The views of a scene show one set of named points, each view turned or mirrored, and shifted as a whole, with a little noise and some points left out.
In the rows, 128 means zero.

Scene 1
View 1
<73>: [146 116 189 151 150 145 124 135 155  82 137 101  95 114 135  98 158 142
 113  83 127 118 113 151 178 172 169 132 127 108  81  94 147 167  95  97
  94 110 129 152  79]
<98>: [138 113 126 138 106 117 116 101 135 115 127 138 128 124 130 120 132 125
 121 107 101 118 118 115 134 135 139 121 117 110 160 147 138 136 113 146
 149 169 120 107  93]
<16>: [140 119 115 141 115 138 115  91 122 121 123 142 100 119 134 117 110 111
 128 103  99 119 134 107 131 115 150 129 115 110 166 154 143 143 130 154
 158 174 138 105  77]
<235>: [139 105 192 147 131 115 128 148 169  80 135 100 136 124 127 102 187 162
 106  91 123 116  93 160 175 191 152 119 124 106  84 100 138 157  64  93
  89 112 107 150 107]
<245>: [130 118 120 153 124 143 105 114 139 119 131 127 106 117 128 110 121 124
 141 120 106 118 149 110 151 107 143 131 130 127 150 146 135 133 135 152
 147 156 125  99  78]
<182>: [140 112 144 140 114 120 123 110 137 106 128 129 123 120 130 117 144 136
 115  99 108 116 110 128 143 150 145 121 116 107 137 135 139 145  98 132
 133 158 121 123  97]
<112>: [140 120 139 149 133 151 112 111 132 110 133 125  89 114 132 109 122 120
 131 102 111 118 138 121 153 121 158 131 123 116 135 131 140 149 129 138
 137 149 138 117  73]
<142>: [152 116 191 142 146 137 130 126 146  78 131 107  98 114 137 103 159 140
 108  76 126 117 105 154 172 178 169 130 120  99  87  96 149 171  88  95
  98 117 133 157  83]
<63>: [117 103 153 160 113 114 111 158 179 103 137 106 162 127 113 107 181 160
 129 136 115 115 117 134 170 159 132 117 143 133 114 125 119 119  82 126
 107 127  89 111 115]
<106>: [133 112 112 135  95 110 116  93 132 123 125 145 145 127 131 125 127 122
 122 111  95 119 118 110 125 128 135 116 115 111 174 159 132 127 110 159
 159 182 113  98 102]
<227>: [132 113 114 140  96 109 116 101 138 122 125 144 145 127 126 123 134 127
 123 115  97 120 117 111 126 132 131 118 118 113 172 156 132 128 109 157
 156 179 113  99 102]
<61>: [140 119 129 145 124 143 117  96 128 115 129 134  94 117 133 115 120 118
 126 100 106 120 133 118 144 122 153 131 120 113 150 139 144 147 130 146
 145 161 137 114  76]
<179>: [128 106 111 137  85  96 115  98 143 127 123 145 164 131 125 126 141 131
 122 122  95 119 109 108 124 137 124 112 118 115 178 164 126 120 101 161
 159 186 101  93 113]
<93>: [137 119 149 159 146 162 110 126 144 105 137 114  80 111 132 102 127 126
 134 109 117 118 148 127 170 122 164 139 135 125 114 120 140 148 130 128
 122 128 136 122  65]
<206>: [141 116 130 137 108 117 119  95 129 115 124 141 123 123 136 119 129 123
 117  94 103 119 113 117 132 138 144 121 112 105 162 146 140 144 109 145
 150 172 126 113  93]
View 2
<73>: [136 112  95 136  66 164 181 102 119 106 113 144  78 115 126  98 109 157
 115 102 175 121 167 106 134 119 156 141 144 116 187 143 118 147 102 140
 141 165 163 130 164]
<245>: [149 103 106 150 137 126 126 142 132 122 130 140 135 125 128 142 153  97
  90 137 126 137 108 132 113 116 111 123 153 105 152 123 129 121 112 146
 104 116 131 107 154]
<93>: [145 103 118 150 107 153 147 127 117 109 108 146 112 123 121 116 128 112
  96 119 148 134 133 111 104 109 127 122 151 123 165 130 117 129 120 147
 108 146 144 113 168]
<61>: [144 112 102 135 133 120 133 145 146 122 117 128 123 116 125 137 137 102
 103 138 149 148 126 108 130 123 111 115 155 101 145 117 132 124 108 141
 109 119 140 106 162]
<112>: [142 111 107 138 114 138 144 133 134 113 114 138 113 118 125 123 126 110
 104 129 152 139 133 110 122 118 126 120 153 110 158 125 126 132 109 143
 112 133 143 111 163]
<182>: [139 119  81 131 117 117 148 136 147 125 137 133 110 116 131 139 136 134
 117 130 150 134 130 124 151 133 126 136 148  87 156 128 139 132  85 135
 132 119 154 119 145]
<235>: [130 115  67 137  58 151 185  92 119 109 141 148  78 116 131 109 125 185
 124  97 167 102 161 135 157 131 167 161 137 102 196 155 130 154  79 131
 161 157 174 140 141]
<106>: [140 117  74 133 150  96 118 156 159 137 151 129 136 120 135 163 162 111
 114 151 131 141 103 136 150 139 104 128 152  76 138 122 149 120  82 137
 121  89 141 111 135]
<63>: [138 103  66 162  91 137 152 105 107 121 169 159 116 132 140 137 163 165
 104 110 123  92 117 171 135 124 142 160 138  96 190 158 132 141  88 134
 144 133 162 139 124]
<98>: [141 115  82 133 134 106 130 147 151 129 140 131 128 121 131 150 151 117
 112 141 140 140 115 126 145 133 112 129 150  85 145 121 143 124  88 136
 123 106 144 113 141]
<142>: [132 116  92 127  64 155 184 108 128 107 108 138  75 107 125 101 102 158
 123 104 183 128 173 100 147 124 159 139 142 108 181 139 123 147  93 136
 146 162 166 131 162]
<206>: [139 119  84 128 135 105 134 150 159 129 134 123 121 117 131 148 143 117
 118 144 149 145 124 117 148 131 112 126 154  82 143 120 142 123  90 137
 122 104 144 114 145]
<227>: [141 119  70 136 143  93 123 151 157 136 158 131 134 121 137 166 166 124
 115 144 127 132 103 148 153 139 109 136 149  73 145 126 150 123  77 133
 131  93 144 118 126]
<16>: [144 114 102 133 147 108 123 157 153 127 122 125 132 119 125 149 145  90
 103 147 142 156 117 108 128 127 103 111 158  92 137 112 137 117 103 142
 104 104 133 102 155]
<179>: [142 117  68 142 143  95 119 147 151 137 164 133 140 124 136 166 170 121
 112 145 123 130  98 152 152 140 107 137 146  74 146 127 149 122  79 135
 126  93 145 116 126]
View 3
<98>: [134 132 138 140 127 113 124 158  98 119 144 104 150 115 142 119 138 127
 144 167 154 149 108 158 140 155 106 126 118 145 150 141 143 141 145 130
  86 117 141 133 128]
<235>: [164 158 151 109 106 175 129 134 136  85 130 146 147 110 137 140 102 119
  85 132  73 173 122 108 138 133 192  83 117 169 113 145  83 116 126 139
  70  92 121 141 131]
<61>: [118 135 142 166 129 120 111 155 108 119 143 106 158 133 126 121 131 127
 152 174 171 133 108 145 136 134 120 138 130 152 139 130 134 129 140 130
 100 141 142 143 124]
<179>: [136 120 123 123 122 104 138 165  91 127 151  95 140  94 162 126 143 129
 141 163 158 167 107 176 148 170  93 123 107 142 158 150 154 155 141 134
  84  97 142 128 126]
<245>: [113 119 120 167 121 123 113 167 109 130 156  95 155 130 135 144 136 135
 132 178 176 145 103 150 154 138 118 150 123 147 146 135 140 146 134 136
 107 134 146 144 129]
<73>: [142 160 156 147 113 175 110 136 144  88 129 142 157 135 117 134 101 122
  99 149 101 146 120  98 136 114 193 109 129 169 110 134  83 108 123 135
  88 130 124 151 128]
<16>: [118 132 137 167 135 104 113 159  96 124 148 100 158 130 131 115 140 127
 163 179 185 132 103 159 136 142  97 144 125 146 150 133 146 139 145 129
  99 141 144 135 122]
<63>: [142 119 122 113  99 156 132 158 126 111 153 114 141  99 164 168 120 135
  77 140 104 191 114 136 168 149 162 110 106 155 133 152 112 148 120 142
  85  77 133 140 137]
<112>: [121 139 142 166 124 139 106 155 120 113 145 116 161 139 121 130 124 127
 133 168 155 134 111 131 140 126 143 135 130 160 132 131 120 126 131 134
 101 139 137 146 127]
<106>: [131 126 131 134 127  98 133 163  89 124 147  96 151 104 153 115 144 128
 153 169 167 154 107 175 142 163  88 125 114 139 158 145 154 150 145 130
  84 109 143 129 124]
<142>: [148 169 159 141 118 170 112 131 138  83 126 149 158 132 112 123 101 116
 111 149  94 145 121  99 128 116 188  99 132 174 109 135  84 105 130 137
  78 127 124 146 129]
<206>: [136 141 143 142 128 111 127 152  96 117 138 108 153 114 138 109 134 124
 156 169 156 146 109 158 132 151 103 123 121 146 146 139 140 136 143 129
  84 121 141 132 123]
View 4
<63>: [154 126 156 144 146 137  99 164 117 143 126 115 124 125 104 141 111 151
 177 127 123 153 103 126 122 153  83 110 139 175 145 181 109  61 106 111
 143  74 121 156 147]
<142>: [136 129 121 101 110 134 132  96 113 155 104 132 122 119 105 143  98 116
 145 165 119 159  87 129  83 122 138 121 153 162 163 166 143  97 138  82
 112  75 158 191  96]
<179>: [139 145 123 139 144 103 100 153 105 129 134  73 124 134 132 133 155 154
 146  88 137 133 128 133 114 166  95 132 105 118 123 160 121 109 108 121
 145 122 106  88 166]
<227>: [138 146 114 133 140 103 105 146 109 124 130  77 126 136 132 131 151 148
 133  93 140 131 128 134 111 164 104 137 106 112 126 159 124 121 112 116
 141 129 109  93 161]
<93>: [152 128 117  98 131 128 136 132 141 136 119 121 135 127  95 129 123 108
 112 131 120 131 111 136 116 137 118 142 144 130 153 156 126 132 148 102
 132 111 131 171 126]
<16>: [136 143  99 108 136 103 129 134 126 124 125  88 133 139 120 125 152 123
  99  98 134 119 131 140 110 154 119 152 116  97 132 149 128 154 139 112
 136 138 115 114 148]
<106>: [138 148 110 129 142  97 109 144 106 126 131  71 124 136 133 128 153 148
 131  87 141 131 130 135 108 161 107 139 104 106 123 155 125 125 114 119
 142 132 109  90 159]
<235>: [138 129 142 125 117 141 113 112 101 161 107 129 116 119 110 148  95 141
 184 162 119 171  83 125  90 129 117 104 152 186 160 179 136  55 112  91
 119  55 155 184 110]
<61>: [143 136 105 103 133 113 131 131 126 129 123  99 133 133 112 126 140 118
 105 113 130 124 122 141 111 148 120 149 126 107 138 152 129 145 142 107
 132 131 124 134 139]
<73>: [145 126 127 104 116 142 133 107 122 152 105 138 125 120  96 141  98 117
 141 164 114 157  89 130  93 124 128 126 159 166 161 167 135  97 140  88
 115  72 155 199 101]
<245>: [156 132 120 110 147 119 127 156 141 125 128 101 137 132 103 126 142 122
 109 101 127 117 127 137 130 155 101 147 127 114 136 155 111 138 138 117
 145 132 109 138 152]
<182>: [135 138 113 118 129 113 115 125 107 139 120  94 122 129 124 135 132 137
 140 120 131 142 110 132  99 146 117 132 123 131 141 159 133 110 121 106
 130 109 132 130 135]
View 5
<142>: [105 137  82 102 144 139 152 179 132 132 117 148 144 153 121  88 122 171
 167 153 140 140 129 100 191 120 123 126 111  87  91 120 171 136  67 156
 119 117 138 135 156]
<112>: [124 141 111 112 120 145 153 148 156 123 124 140 139 129 120 115 128 128
 160 152 141 135 100 106 134 133 142 119 129  98 114 141 139 115 114 141
 120 124  91 166 135]
<93>: [144 135 118 106 130 134 156 155 158 114 128 135 132 140 122 107 116 126
 156 151 139 135  93 104 152 135 140 127 133  96 104 124 120 121 115 155
 117 125  78 164 140]
<179>: [103 143 101 138  94 158 115 138 117 125 127 131 154  78  82 153 123 107
 143 143 158 138 101 113  71 118 141 129 115 105 141 189 156  82 137 111
 132 163 111 145 116]
<182>: [101 143  92 122 113 152 135 147 130 132 121 143 147 113 103 128 130 135
 156 150 148 139 111 109 120 121 138 127 119  99 121 160 167 103 108 129
 125 138 123 149 129]
<106>: [100 149 102 134  90 162 127 127 134 130 120 137 151  83  93 152 137 108
 150 151 154 135 100 111  72 126 146 121 122 107 142 190 160  82 138 108
 129 151 105 159 113]
<245>: [134 142 123 122 108 144 141 141 153 112 127 130 139 110 106 133 119 103
 149 149 147 133  83 109 101 133 145 125 131 104 126 155 120  98 141 134
 125 143  71 168 126]
<63>: [125 129  90 134 133 123  97 185  92 107 139 115 151 111  76 124  82 131
 133 139 162 134 111 115 129 107 122 158 102  87 105 146 142 116 104 149
 128 173 126 106 144]
<16>: [113 149 116 120  98 160 153 122 161 127 120 143 144 103 115 136 145 107
 161 155 143 136  91 108  91 135 152 109 134 107 134 169 145  92 141 119
 123 128  84 182 118]
<98>: [106 146 102 127  99 159 134 136 135 130 124 139 149  96 100 139 132 118
 152 153 151 137 101 108  98 127 142 122 122 102 132 173 156  93 130 118
 127 143 109 157 121]
<73>: [120 130  87 108 149 128 141 182 126 123 122 139 143 148 115  96 107 160
 156 151 143 141 124 106 184 119 121 140 113  85  86 117 150 136  77 162
 118 128 129 130 157]
<227>: [101 147 101 135  95 158 125 131 130 128 123 136 152  85  89 150 133 107
 150 150 156 136 104 113  76 124 145 123 122 104 140 187 156  83 136 113
 129 154 109 153 117]
<206>: [ 98 146 100 124 100 162 142 132 142 132 116 145 151 101 106 137 142 122
 158 154 147 136 107 105  98 130 146 118 124 104 132 174 164  92 125 117
 126 138 113 162 124]
<235>: [100 128  68 114 147 126 122 195  97 127 124 135 151 140 100  99  99 170
 152 146 150 140 135 106 181 109 114 149  98  79  90 128 174 136  65 158
 125 141 161 104 160]

In a view up to two points have been moved. Name them for each view, in the order of its rows, or write -.
view 1: <112>, <179>
view 2: <227>
view 3: -
view 4: <93>
view 5: <73>

Scene 2
View 1
<205>: [ 99 145 132 136 124 150 105 114 137 125 117 120 119 140 118 169 114 150
 137 147 149 136 106 113 155 133 186  94 128 167 102 154 114 187 133 115
 170  93 100 137  85]
<181>: [105 136 108 152 118 139 125 130 141 115 125 108 119 146 136 167 102 114
 136 121 147 133 137 118 151 137 146 111 119 186 109 144 113 163 131  98
 148 103 117 141  82]
<18>: [ 88 132 118 148 123 143 114 126 128 111 128 111 109 148 132 136 124 151
 142 133 156 157 128 127 140 135 157 114 129 146 116 128 115 170 137 126
 153  95 128 127  88]
<193>: [ 85 128 117 152 126 145 116 122 121 104 134 115 104 145 134 129 128 155
 144 124 151 157 128 127 133 133 153 116 133 134 115 119 118 162 149 126
 153  97 131 126  90]
<32>: [ 85 128 111 162 134 152 123 117 123  94 143 119 100 144 139 134 125 150
 144 105 140 143 139 123 130 125 143 116 136 133 112 107 119 144 162 116
 154 105 124 126  92]
<52>: [ 87 117  96 164 119 135 132 141 122  96 139 103 103 154 149 119 123 129
 143 105 156 166 155 138 128 137 119 135 124 143 125 105 116 149 145 119
 132 103 155 125  88]
<231>: [ 93 128 108 150 113 135 119 139 132 115 122 103 114 152 136 135 117 130
 140 132 164 164 135 132 145 142 145 123 119 162 121 133 112 174 124 121
 143  95 140 132  84]
<81>: [ 94 133 113 146 116 138 115 132 133 118 122 107 117 148 132 144 117 137
 140 135 159 156 126 127 147 141 158 114 122 162 117 138 114 178 126 119
 150  96 129 133  85]
<120>: [ 93 122  97 166 121 137 133 138 128  97 139 106 107 153 148 134 115 120
 140 104 151 154 155 131 134 136 120 130 123 156 121 112 117 147 144 109
 134 105 144 130  86]
<128>: [ 87 117  97 157 110 128 127 149 124 105 128  99 108 159 147 114 124 129
 143 124 170 179 148 143 133 144 127 136 118 151 129 117 113 166 127 128
 131  98 160 126  86]
<76>: [ 93 137 121 137 114 139 108 131 133 124 114 107 119 149 127 145 117 145
 139 149 163 159 116 126 150 142 170 110 121 162 116 148 113 189 122 126
 153  89 126 133  83]
<121>: [ 83 115  97 156 108 126 124 153 120 107 128  96 105 159 148 101 129 136
 142 126 174 189 146 149 130 147 126 142 119 143 133 112 113 168 124 136
 127  94 168 123  85]
<15>: [ 92 137 124 142 125 148 109 118 133 117 123 116 114 142 125 153 118 151
 141 138 150 144 118 119 148 133 174 104 130 156 107 139 115 178 138 119
 163  95 112 134  87]
<116>: [ 96 134 111 150 120 141 119 129 133 113 127 110 114 147 136 147 116 133
 139 127 153 149 131 125 145 138 151 116 124 162 113 133 114 166 135 114
 148  98 126 134  86]
View 2
<18>: [137 123 150 117 135 121 141 125 129 156 134 155 113 165 117 133 151 132
 133 136 119 118 109 137 131 153 111 113 151 143 105 113 134 139 114 110
 114 117 128 144 149]
<32>: [148 128 145  81 146 121 147 147 130 162 146 162 117 173 111 141 139 143
 143 137 130 111 109 124 127 159 107 115 144 141 108 116 100 159 118 112
 132 139 134 138 143]
<116>: [137 123 151 121 137 120 147 127 129 150 140 151 103 154 119 128 143 128
 138 140 126 113 108 143 125 158 106 104 135 147 102 109 134 136 123 115
 115 117 134 138 132]
<76>: [130 118 157 141 129 118 139 111 130 150 125 150 108 156 122 127 155 126
 125 137 114 121 108 146 132 152 110 107 151 145 105 112 155 127 113 108
 100 106 128 149 146]
<81>: [134 120 154 133 133 119 144 119 130 149 133 150 106 154 120 129 148 127
 133 139 122 116 107 144 129 155 108 107 140 145 103 111 143 132 118 114
 108 112 131 145 137]
<128>: [126 135 149 127 157 123 107 132 123 160 145 142 105 185 111 164 140 128
 131 125 122 108 122 114 117 144 119 136 151 167  83  99 126 135 148 115
 102 109 150 158 136]
<181>: [141 115 151 127 138 121 162 126 128 144 147 146  89 139 123 121 138 124
 146 149 136 108 104 154 121 165  98  91 114 141  99 106 138 131 126 121
 122 118 137 129 112]
<121>: [125 137 151 131 157 122 101 130 123 160 142 141 106 189 109 167 143 126
 126 122 119 110 123 113 119 141 120 141 156 170  82  98 131 133 150 115
  98 106 151 162 141]
<193>: [139 129 147 101 139 120 139 134 129 160 136 160 118 173 114 138 148 140
 133 136 120 116 109 128 131 152 111 116 155 143 108 116 120 150 113 108
 118 126 131 145 153]
<15>: [140 118 153 117 125 118 159 119 132 151 129 158 113 150 122 116 153 134
 134 143 119 120 102 151 134 159 103  97 144 132 113 119 139 137 101 108
 116 120 121 137 147]
<231>: [132 124 151 136 141 120 135 122 126 151 137 144 101 161 119 138 144 123
 131 136 123 113 112 138 124 151 110 114 142 152  94 105 142 128 131 116
 105 108 138 148 133]
<205>: [141 110 157 125 114 116 173 111 134 144 122 158 110 136 126 101 156 130
 132 149 119 123  95 166 140 164 101  85 140 124 121 124 153 133  90 106
 116 119 114 135 148]
View 3
<32>: [147 130 121 158 115 123 115 167 156 127 134 105 136 104  89 139 111 131
 152 121 151 134 141 140 132 113 128 103 143 133 126 130  95 119 125  89
  87 126 159 131 121]
<76>: [137 120 131 133 136 117 108 128 134 133  96 109 121 117  86 112 116 102
 152 127 147 107 146 108 113 120 125  80 120 155 137 115 130 128 124 106
  93 114 102 124 130]
<81>: [136 119 129 142 127 114 109 140 141 130 107 112 121 113  90 124 114 107
 148 127 150 116 142 116 118 116 127  89 122 153 132 114 126 124 125 103
  92 118 108 122 129]
<128>: [111 101 133 150 129 104 111 173 139 110 120 123 120  97  85 128 124 110
 109 119 153 142 111 112 146 126 136  94 136 175 137 103  92 107 151 109
  98 126 131 119 121]
<193>: [143 126 128 147 127 122 112 154 143 126 118 103 133 110  85 120 112 120
 148 123 146 124 140 129 130 118 126  90 137 147 137 127  97 119 129  95
  91 120 148 132 120]
<15>: [152 131 127 140 129 125 109 132 142 136 105 102 129 118  88 120 109 112
 168 128 145 106 155 122 114 114 124  86 125 139 134 126 127 129 116  97
  88 116 118 128 130]
<18>: [139 125 129 142 128 119 112 144 141 127 112 106 129 111  86 119 113 113
 148 125 148 120 142 119 124 118 126  89 131 150 137 123 109 121 127  96
  91 119 130 128 125]
<116>: [139 119 128 147 121 115 112 150 148 131 115 115 123 107  92 135 114 112
 151 125 151 123 142 122 121 116 127  97 125 145 127 113 126 123 125  99
  90 122 115 121 130]
<231>: [128 113 131 148 124 108 111 155 142 124 114 120 119 105  89 132 118 109
 137 125 153 129 132 114 128 120 130  96 129 157 129 107 118 119 133 103
  93 122 114 117 128]
<120>: [129 109 126 162 110 106 116 178 158 121 133 125 122  95  96 154 116 120
 133 124 157 145 126 128 137 117 131 111 137 149 118 105 110 112 138  99
  89 130 131 115 126]
<181>: [145 118 126 150 113 110 112 150 157 136 116 123 117 105 102 151 113 112
 164 130 155 122 148 121 112 112 125 106 121 137 111 106 149 128 119 100
  86 122  93 112 136]
<205>: [159 138 125 134 131 127 107 115 142 146  95  99 127 123  90 117 106 108
 181 130 144  95 166 119  99 113 120  81 117 130 132 128 144 137 109  97
  87 110 104 129 134]
<52>: [120 107 130 159 116 107 116 184 150 113 133 122 124  96  91 145 120 120
 121 120 155 148 119 126 146 121 134 106 143 159 128 109  94 108 145 101
  93 131 143 118 121]
View 4
<120>: [138 139 134 135 153 112 113 138 135 160 156 127  88 131 118 136 115 125
 157 147 159 112  85 149 116 121 115 137 120 114  91 109  83 108 134  89
 123 126  99 139 100]
<18>: [140 148 128  98 138 131 136 145 106 147 141 129 102 142 110 138 130 134
 157 158 146  95 111 151 127 118 115 135 129 136 109 120 100  96 122  88
 143 120 108 123 106]
<116>: [133 142 120 110 134 126 128 144 115 148 142 137  93 138 114 147 129 131
 152 156 149 101 106 149 125 123 113 138 126 131 105 124  97 104 117  97
 141 115 110 135 119]
<81>: [134 146 124 107 131 134 135 145 108 150 135 134 101 139 114 146 136 127
 151 156 148  95 110 147 131 122 112 145 126 134 111 128  98 105 116  97
 139 111 116 135 121]
<32>: [145 137 124 102 156 110 119 138 121 138 166 130  88 140 105 128 112 149
 165 156 148 107  99 158 110 120 119 111 133 128  96 109  98  91 132  81
 144 133  92 117  98]
<205>: [126 140  97  86 114 138 141 146  90 129 137 150  97 146 108 158 140 142
 151 169 134  88 131 150 122 129 112 130 139 148 119 137 113  97  98 106
 162 101 121 124 148]
<181>: [120 132 105 124 128 121 119 141 123 149 146 150  84 132 116 158 125 131
 147 155 147 106 104 145 114 133 112 141 126 120 102 127  93 113 109 111
 139 104 112 147 146]
<76>: [133 150 122  98 124 145 143 148  97 149 125 137 106 143 115 150 143 127
 150 159 144  88 120 146 136 120 110 148 126 143 117 133 103 104 110 100
 145 108 123 132 124]
<15>: [135 143 115  93 131 131 136 143 102 137 144 138  97 143 107 145 133 142
 155 161 142  95 117 151 122 122 114 128 135 139 110 126 105  96 114  94
 152 114 111 124 123]
<52>: [146 145 147 128 159 115 118 139 133 164 152 117  95 134 118 127 118 124
 160 144 163 110  82 150 125 115 116 137 117 117  91 106  81 107 141  80
 119 133  99 136  80]
<193>: [146 146 131  96 146 125 133 144 108 142 150 125 100 142 108 129 125 141
 161 157 148  97 107 156 122 115 115 124 130 137 106 115 100  92 129  80
 145 129 102 117  96]
<121>: [150 158 163 124 152 132 133 145 122 174 128 107 110 136 123 125 133 109
 155 141 168 101  87 144 145 106 112 157 111 129 101 111  81 107 144  77
 113 130 110 140  70]
<128>: [147 154 156 126 153 128 130 143 126 171 135 112 106 136 121 127 129 112
 154 143 166 105  87 147 140 109 112 155 113 126  99 111  81 106 142  78
 114 129 107 138  74]
View 5
<231>: [159  97 137 125 137 117 121 145 124 117 148 123 127  96 127 129  96 108
 115 126 125 143 142 111 130 138 106 124 124 140 146 116 126 134 151 104
 124 131 121 116  90]
<121>: [156  99 126 126 137 120 148 144  90 119 151 118 116 101 119 115  82 111
 139 119 136 150 179  91 143 138 103 125 136 164 157 135 129 110 159 101
 127 137 127 102  91]
<32>: [158  77 154 125 165 129 136 129 127 123 130 138 125 119 159  99 114 114
  89 126 131 120 165  89  95 144 120 144 115 140 143 128 121 123 134 105
 114 132 122 125 106]
<128>: [159  96 128 128 140 120 148 142  93 120 151 120 120 103 122 114  86 110
 132 119 136 146 176  88 138 138 104 128 132 161 157 129 128 112 159 100
 125 139 127 102  94]
<181>: [167  88 149 135 144 119 109 143 145 120 158 132 150  96 142 138 107 100
  92 127 117 132 117 113 119 134 110 135 106 122 148  88 128 149 142  93
 114 125 116 118 106]
<15>: [156  93 151 115 141 119 103 137 150 117 130 132 120  99 145 124 114 111
  95 135 119 132 131 127 102 147 115 126 119 123 128 124 125 148 135 116
 127 127 116 139  89]
<205>: [157  95 156 110 138 114  86 139 167 114 126 131 123  92 146 136 118 111
  87 138 114 134 112 142  98 149 113 121 119 110 121 115 125 161 134 120
 128 123 114 147  86]
<116>: [161  91 147 124 143 119 117 140 135 119 145 129 130  99 138 126 104 109
 103 129 124 136 137 111 116 141 111 132 119 131 143 111 126 140 143 105
 122 128 119 122  96]
<18>: [156  92 147 116 142 119 118 138 131 117 134 129 118 103 140 119 107 113
 106 131 127 135 149 113 111 147 113 127 125 136 136 130 123 135 142 111
 127 130 119 129  90]
<81>: [159  97 143 120 137 116 112 142 135 117 141 125 125  95 134 130 103 109
 108 130 122 140 136 120 121 143 110 123 122 132 138 117 127 141 146 109
 126 128 117 125  91]
<120>: [166  84 142 139 155 125 139 140 117 124 157 133 144 111 143 116 100 105
 103 122 129 129 151  84 124 133 111 145 111 144 160 104 127 124 147  90
 112 131 124 105 112]
<52>: [160  86 138 132 152 126 152 137  97 124 151 128 131 113 136 107  95 111
 118 119 136 134 173  78 126 136 110 138 120 157 160 122 126 113 150  94
 117 136 127 103 106]
<76>: [156 103 141 114 129 112 102 144 142 114 137 122 117  89 130 136 102 110
 112 134 120 145 130 132 121 145 107 115 127 129 132 122 127 149 148 116
 130 128 117 132  81]
<193>: [153  87 148 117 152 125 127 132 127 119 128 131 115 110 148 107 110 116
 102 128 129 129 162 104 103 148 115 131 124 142 137 138 123 128 139 113
 125 131 122 129  94]
View 6
<121>: [129 118  99 164 160 113  99 130 138 118 108 113 104 150 121 133 104 126
 125 137 107 121 150 128 149 155 124 129 124 123 147 116 121 103  99 114
 130 152 126 106  97]
<205>: [120 130 161 150 160  98 115 140 141 110  89 122 159 139 175 102 101 121
 124  87 161 122 108 137 120 110 172  88 115 142 129  98 114 140 160 108
 153 102 148 146 125]
<231>: [121 128 128 159 164 109 106 135 136 113 102 118 120 141 144 127  99 121
 126 117 134 121 134 132 135 137 146 112 122 125 138 107 124 119 133 116
 134 139 137 131 106]
<52>: [104 131 113 144 150 131 100 128 147 132 103 112 114 136 113 137 103 121
 120 132 118 125 159 120 135 154 132 129 130 136 130 120 117 122 105 123
 129 144 117 110  94]
<32>: [ 95 128 130 129 137 133 109 128 161 141  92 106 151 134 123 120 107 121
 116 119 132 129 145 117 124 139 143 120 126 161 120 119  97 140 107 114
 144 108 114 108 105]
<81>: [123 126 131 159 162 106 106 136 136 111 101 120 126 143 149 121 100 122
 124 113 136 121 130 133 133 133 149 108 119 129 136 105 122 120 135 114
 139 131 138 131 111]
<193>: [112 122 131 143 145 118 110 131 152 130  93 111 147 143 137 113 107 124
 122 115 132 126 135 125 131 134 146 114 120 148 131 113 104 129 114 107
 146 114 124 113 111]
<128>: [123 122 106 161 158 117 101 130 140 120 107 112 106 147 121 134 103 125
 124 136 112 120 152 126 145 154 127 128 126 126 141 115 121 108 102 114
 128 150 124 109  98]
<76>: [131 122 140 165 164  96 110 138 136 107  98 123 137 147 163 112 101 123
 127 105 141 121 118 139 133 123 155 100 116 127 140 102 121 120 143 107
 145 124 146 135 118]
<181>: [ 99 151 151 142 165 119 106 136 133 115 103 121 125 127 149 133  92 112
 122 103 157 121 135 129 119 129 159 102 130 133 121 105 129 140 164 129
 131 134 137 152 105]
<120>: [ 96 143 124 139 155 132 103 130 143 129 105 113 113 129 119 142  99 116
 120 125 131 123 156 120 130 151 138 124 135 136 121 117 119 130 123 128
 125 144 119 123  94]
<116>: [111 135 138 148 157 115 107 134 140 118  98 117 132 136 146 125  98 119
 123 108 142 122 133 129 128 132 152 108 124 135 129 109 118 129 139 118
 137 126 135 132 107]
<15>: [116 129 148 149 155 107 112 137 145 117  91 118 153 140 160 108 104 121
 122  97 149 124 118 131 125 120 161 100 118 144 129 103 111 134 144 107
 148 110 139 135 119]

In a view up to two points have been moved. Name them for each view, in the order of its rows, or write -.
view 1: <128>
view 2: <76>
view 3: <231>
view 4: <15>
view 5: <120>
view 6: <32>, <81>
